Each scene shows the same named points in several views. A view is turned or mirrored, and shifted as a whole, has a little noise and may leave points out.

Scene 1
View 1
K300: [  2  -2  -6   1  -8  -3   1  -8 -11   9   5   3  -5   9   2   3   0   2
  -4   6   4   2  -1  -4   8   1  -1  -2  -9  -3   5  -3   3  16  -1  -8
   0  15  15  -8 -10   5   5   2   3   9   3   8]
K110: [  6   0  -2   1 -28 -10   1  -4 -11   9  11   7  -4  13  -8  -2   1   8
  -1   6   0  -6  -2  -7   7   1   4   6  -4  -9  -4  -7   8   3   5 -22
   0   0  10   3  -3  -9  10  -9   3   0  -6  -6]
K329: [ -4   0   0 -22  -3  -4  -6  -2   2   6   2   1   2   3  11   5  -6  -8
  -3   2   8  11  -7  -7   8 -12  -7   4 -10  -9  15  -3  -7  12  -1   1
 -10   7  15   0  -6   6   2   2  -4   8   6   5]
K989: [ 15   6 -13  14 -17  -7   6 -10 -13   8  10   7   3  18  -5   8   9  13
  -6  14  -4   0   0  -3  12  -4   8   1  -9   2   0 -11  10  16   4 -17
   0   9  14  -9 -16   3   5  -8   4  -5   5  14]
K475: [ -4  -6   3   2  -6   2  -2  -6  -7   9   2   1 -13   6 -11  -5  -3  -5
   3   0   5  -4  -1  -4   2   9  -2  -7  -1  -6   3   2   5   8  -3  -8
   0   8   7  -3  -5   2   5   7   5  13  -3  -7]
K24: [ 13   8  -8   7   7   2  -2  -5   3   0   1   1   6  14 -11  11  10  -2
  -2   9  -6   6  -4   0  10 -14   9  -6  -2   9  12 -10   1  15  -1  -2
 -10   1  10  -5 -18  11  -2  -4  -3 -11  15  11]
K914: [ -1  -1   2 -13  -3  -1  -6  -2   3   5   2   0  -1   5  -1   2  -2  -9
   1   2   4   5  -5  -5   6  -9  -1   0  -4  -7  11  -3  -4   9  -1  -2
  -9   2  10   3  -6   3   3   1  -2   4   4  -3]
K874: [  9   2  -6   6 -20  -7   2  -6 -11   8  10   6  -2  14  -7   2   5   8
  -3   8  -1  -3  -1  -5   7   0   6   2  -7  -3   0  -7   8   8   3 -18
   0   7  11  -4  -9  -2   7  -6   3  -1   0   2]
K960: [ -8  -7  -5  -9   4   2  -1 -10 -11  13  -2   0  -9   0  17   5 -11  -4
  -4   4  16   9  -1  -3   7   4 -12  -5 -16  -7  13   6  -3  26  -5   4
  -1  28  20 -18 -14  16   1  17   4  27   6  17]
K605: [  6  -2  -3  14   0   4  -2  -6  -6   6   1   1  -8  12 -20  -1   6  -3
   4   4  -3  -5   1   0   4   3   7 -11   3   3   3  -2   8  10  -2  -8
  -1   4   5  -6 -11   5   3   2   3   2   4  -2]
K632: [ -5  -2  -1 -17  -9  -5  -4  -3  -2   9   3   2  -2   3  10   2  -6  -6
  -2   3   9   6  -6  -7   6  -7  -6   3 -10 -11  11  -1  -4  11   0  -4
  -7   7  15  -1  -5   2   5   2  -1   9   2   2]
K621: [ -7 -10   9   0 -15  -2  -4  -2  -7  10   5   2 -16   5 -18 -13  -6  -6
   6  -3   4 -10  -1  -6  -1  12  -1  -4   5 -11  -3   3   7  -2  -2 -13
   2  -1   2   4   2  -6   9   4   6  12 -10 -21]
K375: [  7  -1  -3  13  -7   0   1  -7  -9   7   5   4  -7  14 -14   1   5   2
   0   6  -2  -5   1  -2   5   3   6  -8  -1   2   0  -4   9  11   0 -12
   0   7   8  -7 -11   4   5   0   4   2   2   1]
K149: [  4  -4 -14  13   4   2   4 -15 -18  12   1   2  -9  11   6   9   0   6
  -7  10   8   5   4  -1   9   8  -3  -9 -15   3   7   2   6  30  -3  -1
   5  31  20 -25 -21  19   1  13   7  21   9  26]
K544: [ -6  -6   4 -13 -26  -9  -2  -2  -8  11   8   4  -7   5   0  -7  -7   0
   1   1   8  -3  -4 -10   4   2  -4   7  -5 -17   0  -1   4   1   2 -16
  -1   3   9   6   3  -9  11  -2   3  10 -10 -12]
K946: [ 0 -3  1 -6 -2  0 -4 -5 -1  7  1  1 -4  7 -5  1 -2 -6  2  2  3  2 -3 -3
  4 -2 -1 -3 -2 -5  9  0  0 10 -2 -4 -5  5  9 -2 -7  5  3  4  1  6  3 -1]
K661: [ 25   8 -16  40  -6   0   7 -12 -13   3   8   7  -1  26 -32   9  21  14
  -2  13 -16  -9   5   3   9   3  20 -12   2  19  -3 -12  18  14   3 -18
   4   7   7 -13 -22   6   2  -9   6 -15   9  12]
K812: [  8   0  -8  21   5   5   1 -10  -9   6   0   2  -7  14 -16   4   7   2
   0   6  -2  -3   2   1   6   6   7 -13  -1   8   4  -1  10  17  -3  -6
   1  13   9 -14 -18  11   2   4   5   4   8   9]
View 2
K300: [  1 -10  -9   3   6  10   9   3   4 -10  -2   6  12  -6   2  -4  11  -2
  -3  -4   3   1   2  -3   5  -6   1  -3 -16   9 -13  -1 -11  -1  -2 -11
  -2  18  -9  -5   4  -3  10  -5   6  -3 -15  -9]
K661: [ -9   8   1  22  21  13  -2  -9  -7 -18  -8   2  11 -10   3 -11  -8  -4
   3  -5 -25  -1  21  -3  28   2   0 -18 -30 -25 -11  -7 -11 -29   7 -17
   5  -5 -14  15 -13 -13  13   1   0   2 -13  -6]
K375: [ -2   0  -1   7  12   6   4   0   3 -11  -4   5  11  -1   4  -8   3   1
  -1  -5  -4   3  11   1  10  -4  -2  -3 -13  -3 -11   0  -7  -7   3 -15
   5   7 -11  -2  -4  -5   8   0   4   3 -12  -9]
K475: [  2  -1  -2  -2   9   2   3   3   8  -7   1   8  11   4   4  -7   7   4
  -4  -5   6   7   8   3  -1  -7  -4   3  -1   8 -13   5  -4   6   0 -14
   6  13 -12 -12   0   0   6   3   5   2 -11 -12]
K110: [ -6  -1  -7  12   7   8   8  15   2 -12 -14   0  22  -2   7  -7   3   5
  -6  -7   3  -1   5   6  15  -7 -15   9 -14   6  -6   4  -5   6  12 -19
  -3   1   2  -3  -1  -5  13  -6   5  17 -14 -14]
K960: [  9 -20 -13 -11   2  12  10  -3  10  -5   9  15   4  -7  -1   1  24  -8
  -4  -1  12   6  -4 -11 -12  -8  14  -9 -12  22 -21  -4 -15   5 -14  -6
  -4  38 -15 -14  12   3   9  -4   8 -15 -18  -8]
K812: [  1  -3  -1   5  13   9   4  -8   3 -10   1   6   6  -5   1  -7   5  -3
   2  -3  -7   2  10  -4   9  -3   6 -12 -18  -4 -15  -4 -11 -13  -3  -9
   5  15 -15   0  -2  -5   7   0   4  -8 -12  -7]
K874: [ -4  -3  -8  12   8  10   9   8   1 -12 -11   2  18  -6   5  -6   3   0
  -3  -5  -2  -1   5   2  14  -6  -7   1 -19   3  -9  -1  -9  -1   7 -16
  -2   6  -2   0  -1  -6  12  -7   4   9 -15 -10]
K914: [  8  -6   2  -2   4   0  16   8   9  -4 -10  -2   4  -1   1  -4   5   8
   0  -2   9   0  -4  10   6 -11  -3   4  -8  13 -11   4  -9   5  -5  -1
   3  16  -2  -7   6  -4  -6  -4   9  -6  -8 -10]
K621: [ -1   5   1  -2   9  -2   0  11  10  -7   0   7  15  12   7 -10   6   9
  -5  -6  10  10  12  10  -2  -7 -13  13   7   8  -8  12   2  12   6 -21
  10   4  -8 -17  -3   0   7   4   5  14 -10 -17]
K329: [ 11 -12  -4  -3  -1   3  21  10  10  -2 -10  -2   5  -6  -1  -1  11   5
  -1  -2  14  -3 -12   7   4 -13   2   4 -11  20 -13   2 -12   9  -9   3
  -4  25   0  -7  11  -3  -5  -9  11  -9 -11  -9]
K605: [  1   3   4   5  14   4   2  -3   4  -8  -1   4   7   2   2  -9   1   3
   2  -4  -5   5  13   4   8  -4  -1  -5 -10  -4 -12   2  -5  -8   0 -12
   7   8 -13  -4  -4  -5   3   3   5  -2  -9  -9]
K149: [  1 -17 -16  -2   9  19   3 -11   3 -11  10  17   7 -12  -1  -2  18 -14
  -3  -2  -3   5   5 -18  -2  -2  16 -19 -24   7 -21  -9 -17 -11 -10 -12
  -5  31 -20  -4   5   0  17  -3   4 -13 -21  -6]
K24: [  7  -2   5   9  11   5  14  -4   2  -7 -12  -7  -1  -9  -2  -6  -2   3
   6  -1  -7  -5   0   6  20  -8   4 -12 -23  -5 -12  -4 -13 -16  -5   4
   4  13  -7   8  -1 -11  -7  -4   7 -15  -7  -4]
View 3
K914: [-1  6  3  1 -3  1 -2 -9  7  9 12 -6 10 -5 -7  2  9 -3  8  0  4  2 -3  7
 -5 -4  1  8  4 -4 -2 -4 -3 -4  2 -3 -8  4  1 -2 -3 -5 -4  1  6  4 -8 -5]
K329: [ -6   4  -2   2  -3   2   1 -16  14   5  12 -14  12  -8  -5   2   7  -6
  11  -1   6  -4  -2   6 -14  -2   5  13   4  -8   1  -9  -8  -4   8   0
  -8   1  -1   0  -6 -12  -5   3   4   4 -12   1]
K149: [ -7 -17  -7   4  -4  -9   1  -8   0  -4  -4  -9   3  -8   9  -9   4  -4
  18   9   0 -11  -2   4 -27   6  -1  -7  -9 -21  11  21  -8  23  25   0
  12  -9 -19 -11  16  -2   4   7   5  -9  11   4]
K110: [  1  -5  -2 -17  -4  -3 -11  -6   2  15   7  -2  -8 -13 -12  -5  -2   8
  12  -6  15   8  -2  -3   8  -3   4  -4  -3   3  13  12  -5  -7 -14  -9
 -12  16  -1  -1  14 -10  10  -2   6   1  -3  -7]
K300: [ -3  -7  -3  -4  -4  -4  -3  -9   3   6   3  -7   1 -10  -2  -4   4   0
  14   2   5  -2  -2   2 -11   2   2  -1  -3  -9   8  10  -6   6   7  -3
  -1   2  -8  -5  10  -6   4   3   6  -2   1  -2]
K812: [  2  -8   5   2  -4  -9   1   4  -7   5   0   8   3   2   1 -11   7   1
  11   8  -3   4  -1   6  -8  -1  -7  -9  -6 -11   6  20   0  10  12  -4
   9   1  -9 -10  15  11   2   4   8  -2   7 -11]
K661: [  4 -17  12  -8  -3 -20   3  11 -10  13  -8  24  -5   7  -3 -26   0  12
  13  -5   2  16   3   0   5  -8 -13 -16 -16 -10  22  34   3  -1   7  -7
  17  12  -7 -11  31  24  11  -3   4   0   3 -19]
K24: [  0  -2  12   5  -1 -10   9   0   6   8   2   9  12   8  -4 -13   5  -1
  10  -6   0   8   2   9  -5  -9  -8   5  -6 -14  10   5   0  -8  15  -1
  10   5  -1  -6   7  14  -4  -2   2   6 -12 -12]
K621: [  8   5   0 -10  -5   5 -16   0 -11  14  16  -1  -5 -11 -10   8   8   4
   5  11   7   6  -6   1   9   3   2  -9   6  12  -8   8   1   7 -18 -10
 -21  10   1  -6   3 -12   6   6  14  -1  11 -10]
K989: [ -4 -14  -1 -11  -4 -12   0  -3   4  10  -3   2  -4  -6  -4 -18  -3   6
  16  -9  11   5   1  -1  -4  -4  -2  -5 -11 -11  23  20  -7  -3   6  -4
   7  11  -8  -3  22   4   9  -3   2  -1  -5  -6]
K632: [ -3   2  -4  -2  -4   3  -3 -14  11   6  11 -14   6 -11  -5   4   6  -5
  12   0   8  -4  -4   4 -11   0   6   9   4  -6   2  -5  -8   0   2  -2
 -10   3  -3  -1  -2 -14  -2   2   5   1  -8   1]
K475: [  4   1   0  -3  -4   0  -8  -2  -6   9  11  -3   2  -7  -4   3   9   1
   7  11   3   0  -5   4  -3   3   1  -6   3   1  -4   9   0  10  -4  -7
 -10   4  -4  -7   5  -7   3   7  11  -2   9  -6]
K605: [  5  -3   6  -2  -4  -6  -2   4  -7  10   5   8   3   1  -4  -6   7   2
   8   7   0   7  -2   5   1  -2  -4  -6  -3  -3   2  14   4   5   2  -6
   0   5  -4  -9   9   7   2   3  10   0   5 -13]
K946: [ 1  2  3  1 -3  0 -2 -6  2  9 10 -3  7 -5 -5  1  8 -2  9  4  3  2 -3  5
 -5 -1  0  3  3 -4 -2  1 -2  2  2 -4 -6  3 -2 -5  0 -3 -1  3  8  1 -2 -7]
K544: [  0   1  -6 -14  -4   5 -15 -12   3  14  13 -14  -5 -18 -12   6   3   4
  10   1  14   2  -5  -2   2   1   8   0   5   5   2   2  -6  -3 -16  -7
 -20  12   0   1   2 -20   7   2   8   1   0  -1]
K874: [  0  -8  -2 -15  -5  -6  -8  -6   1  13   3  -2  -7 -11  -9  -8   0   7
  13  -5  13   6  -2  -3   2  -2   3  -5  -5  -1  15  14  -4  -3  -7  -7
  -6  13  -4  -2  16  -6   9  -1   6   0   0  -6]
K960: [ -9  -5  -9   8  -5   2  -1 -16   6  -3   6 -20   9 -13   7   4   9 -10
  15  13   0 -15  -5   7 -29   8   4   3   2 -15  -1   3 -10  21  21   0
  -1 -11 -15  -8   2 -15  -2   9   6  -7   7   8]
K375: [  3  -7   4  -6  -3  -7  -4   1  -5  11   4   5  -1  -3  -4  -8   5   4
  10   3   3   5  -2   3  -1  -1  -3  -7  -5  -4   6  15   0   5   1  -6
   0   7  -4  -7  13   3   5   3   8  -1   5 -11]
View 4
K24: [  6 -12  -9   5  -7   4 -11  -7   8  -4  10 -12 -10   1  -5  10   3   6
  10  -2  10  -3 -13  -4   7   1 -17  -7  14 -19  11  10  18  -8   0   1
   6  -2  11  -2  -4  -6   1   1  14   6   0   5]
K874: [  6 -10   0  -2  -5   3 -12  -7  -6 -10  11   3  -1   2  -4   6  11   5
   2   8  -3  -2   5  -2   1 -11   1  -4   5   0   6   2  13 -11  -1  18
   1  -6  10  -1   6  -6   8  -5  -6  -6   4  -5]
K960: [-18  -7   0 -12 -25   9 -24   6 -10  -2  -4 -22 -11   8  -4 -19   0  29
  14   8  -4 -17   0  10  -7 -10   2   7  -2   6  13  20  11  16   0  -4
 -12  -6  -7   8  -5   5  -7 -12  16   0   7  -9]
K375: [  9 -12  -5   3   0   1 -15  -4  -1  -7   8  -9  -4   8  -7   7  12   5
   6  10  -6  -3  -1  -4  -1 -12  -5  -5  -1   2   2   7  11  -3   1  10
   5   0   7  -1   5  -1  11   0   5  -3   0  -1]
K544: [ -1   6   6 -11  -4   3  -9  -9  -7  -5   4   0   8   0  -9  -1   7  16
   5  12  -2   2  13   0  -6  -7  13   7   3  16  -7  -6  -1 -10   0   8
  -8  -1   5   2  -3   1   7  -6 -18 -11   9 -16]
K300: [ -2 -10  -1  -5 -12   6 -17  -3  -7  -7   4  -9  -5   5  -4  -3   6  14
   8   8  -3  -8   1   2  -2 -10   0  -1   1   1   8  10  12   0  -1   8
  -4  -5   3   2   2  -2   2  -7   5  -4   4  -6]
K621: [  9   2   2  -3   8   0 -12  -7   2  -1   0 -11   8   8 -16   4  11  11
   7  19  -8   4  10  -6  -9 -13   6   4  -7  23 -16  -4  -7  -5   3   0
  -2   7   4   1   0   7  17   3  -8 -12   3 -12]
K661: [ 25 -31 -12  15   7  -2 -14  -5   0 -16  19  -1 -10  10  -2  24  21 -15
   0   7  -8  -2  -8 -12   5 -19 -15 -21   0 -17  11  10  26 -10  -1  28
  18  -2  17 -10  19  -9  21   4  12  -2  -8  13]
K632: [ -9   3   2 -10 -15   7 -12  -5  -3  -3   2  -8  -1  -2  -6  -8  -1  22
  10   4   5  -4   2   3  -2  -1   3   8   9   4   5   3   5  -5  -1  -3
 -10  -4   3   5  -8  -1  -4  -7  -3  -2   9 -12]
K946: [  0  -1  -2  -3  -7   3 -12  -6   2  -1   2 -14  -3   4  -8   0   4  16
  10   7   2  -3   0  -1   0  -4  -3   2   5   4   1   5   5  -3   1  -3
  -3   0   5   2  -6   2   4  -1   4  -1   5  -6]
K475: [  3  -5   0  -2  -2   1 -16  -3   0  -2   1 -14   0   8 -11   1   8  13
  10  15  -7  -4   3  -1  -6 -11   1   2  -5  13  -5   6   3   1   2   0
  -3   4   2   2  -1   5  11   0   2  -6   2  -7]
K812: [  8 -20  -8   5  -4   2 -19   1   0  -6   6 -18 -10  13  -6   6  10   5
   9   8  -6  -8  -7  -4  -1 -15 -12  -8  -3  -5   8  16  16   4   1   7
   5   0   5  -1   4   1  11   1  17  -1  -3   4]
K149: [ -9 -24  -4  -5 -24   8 -27   7 -14  -9   3 -19 -14  13  -1 -11   8  16
   9   7 -11 -19  -4   7  -4 -19  -6  -5  -6  -3  20  26  23  16  -1  11
  -3  -8  -5   4   7   1   0 -11  23   0   2  -1]
K329: [-11   5   0 -10 -17   8 -11  -7   0   0   2 -12  -5  -3  -6  -7  -4  24
  12   2  10  -4  -1   4   0   4   2   8  14   0   6   4   6  -5   0  -8
  -9  -5   3   6 -13  -1  -8  -7   0   2   9 -11]
K989: [  6 -18  -4   0 -10   4 -13  -5  -8 -15  15   2  -6   3   0   8  12   2
   2   4  -3  -5   0  -2   4 -12  -4  -9   7 -12  14   9  22  -9  -2  25
   3  -9  10  -3  10 -10   5  -7   2  -2   2   0]
View 5
K110: [  5 -11 -14  -6  14  -7   3   2  -4  -1   8  -3  15  -1  -1   2   9   0
  -4   8   6   3 -16  11 -12  -4  -3  10 -11 -10 -23   1  -5  -6   9 -19
   1  10   4 -13   2   4   1   4   3  -9   1  -2]
K946: [ -5  -5   2  -8   2   1  -6   3  -4  -9   3  -1   2  -2  -4   2   9  -4
 -10   8   2   2  -8   8  -5   3  -7   5  -3  -5  -7   1   2   1   1  -5
  -2   5   4  -2   1   4  -8  -2   0  -9   1  -1]
K989: [ 12 -22 -17  -3  -5 -14  10  13   2   4   0  -7  21  10  -2  -3  12  -1
  -3   8  -4 -10 -14  10 -14   7   2   1  -6   2 -13   5  -3  -1  15 -16
  -2  -1   7  -2   6  -7  -3   7   3 -15   9   2]
K475: [-11  -6   2  -3   5   0  -4  -3 -10  -9   1   1   4  -3 -12   3  12  -1
 -15  10   4  -3  -6   6  -5   3  -7   4  -9  -9  -3   0   1   3   5 -14
  -2   4   0  -5   0   4 -15 -11   3  -8   3   1]
K812: [ -6 -15  -5   3 -11  -9   1   9  -3   0 -11   3  14  10 -13  -1  14   0
 -10   6  -7 -18  -3   5  -7  11   3   0  -8   3   6   4  -5   8   9 -11
  -5  -3   0   3   3  -8 -14 -10   1 -11   9   4]
K914: [ -3  -2   4 -12  -1   5  -7   7   0 -12   1  -3  -2  -1   0   2   7  -6
 -10   7   1   6  -6   9  -3   3  -8   3   3  -4  -6   2   6   1  -2   4
  -3   3   8   0   0   5  -5   3  -2  -7   1  -2]
K632: [  0  -7   3 -17   2   5  -4   5  -4 -15  11  -9  -4  -5   1   2   8  -8
 -13  11   3   7 -10   7  -5   6 -14  -1   8  -5 -11   3  12  -2   0  -1
  -3   1   9   0   1   5 -10   6   3 -12   4  -2]
K960: [ -7 -17  10 -15 -10   3  -2   4 -12 -18   9 -12  -7  -2 -12  -2  15  -9
 -23  20  -3  -8  -8   2  -3  19 -22 -13  12  -1   5   7  23   5   6  -7
  -5 -13   6  11   3  -1 -33  -3  11 -19  15   4]
K605: [ -8  -8  -2   3  -3  -6  -3   5  -3  -2 -10   5  11   6  -9   1  11  -1
  -9   4  -2 -10  -4   6  -7   5   4   6 -12  -3   2   0  -7   5   6  -9
  -4   4   0  -2   2  -2  -8 -11  -1  -6   3   1]
K149: [ -1 -28  -1  -5 -16  -9   7   8 -10  -6   1 -10   7   7 -15  -6  19  -4
 -19  18  -9 -21  -9   2  -9  21 -11 -12   4   4   8   9  15   8  15 -17
  -5 -16   2  10   7  -9 -31  -4  11 -21  19   8]
K329: [  2  -4   6 -18  -4   8  -7   9   0 -17   9  -7  -6  -4   4   1   6 -10
 -12  11   0   9  -9   8  -3   7 -14  -2  12  -2  -8   4  14   0  -2   7
  -4  -1  13   4   2   6  -9   8   0 -12   3  -2]
K661: [  6 -22 -21  12 -13 -24  11  16   4  16 -21   6  34  22  -8  -3  13   5
   1  -1 -10 -25  -6   8 -15   6  20   7 -21   7  -1   3 -22   6  19 -19
  -4   1  -1  -2   7 -13   2  -6  -1  -8   8   5]
K544: [ -2  -5  -4 -12  19   2  -4  -5  -9 -11  16  -6   3 -10  -3   4   9  -4
 -10  13   9  10 -16  11  -7  -5 -13   7  -5 -14 -21   0   4  -5   3 -16
   2  10   4 -12   0  10  -6   1   5 -11   0  -4]
K375: [ -4 -12  -8   1  -1  -8   2   4  -4  -1  -5   2  14   6  -8   0  11   1
  -8   6  -2  -9  -7   7  -9   5   1   5 -11  -3  -4   2  -8   3   9 -14
  -3   3   1  -3   3  -2  -8  -7   2  -9   5   1]
K300: [  1 -15  -3  -7  -3  -4   2   5  -5  -6   4  -7   6   2  -6  -1  13  -4
 -12  12  -1  -6 -11   7  -8   8  -9  -1  -1  -2  -7   5   6   0   8 -12
  -3  -3   5   0   3  -1 -15   0   6 -14   9   2]

In a view up to two points have been moved. Name them for each view, in the order of its rows, or write -.
view 1 -> -
view 2 -> K812
view 3 -> K874
view 4 -> K661
view 5 -> K946
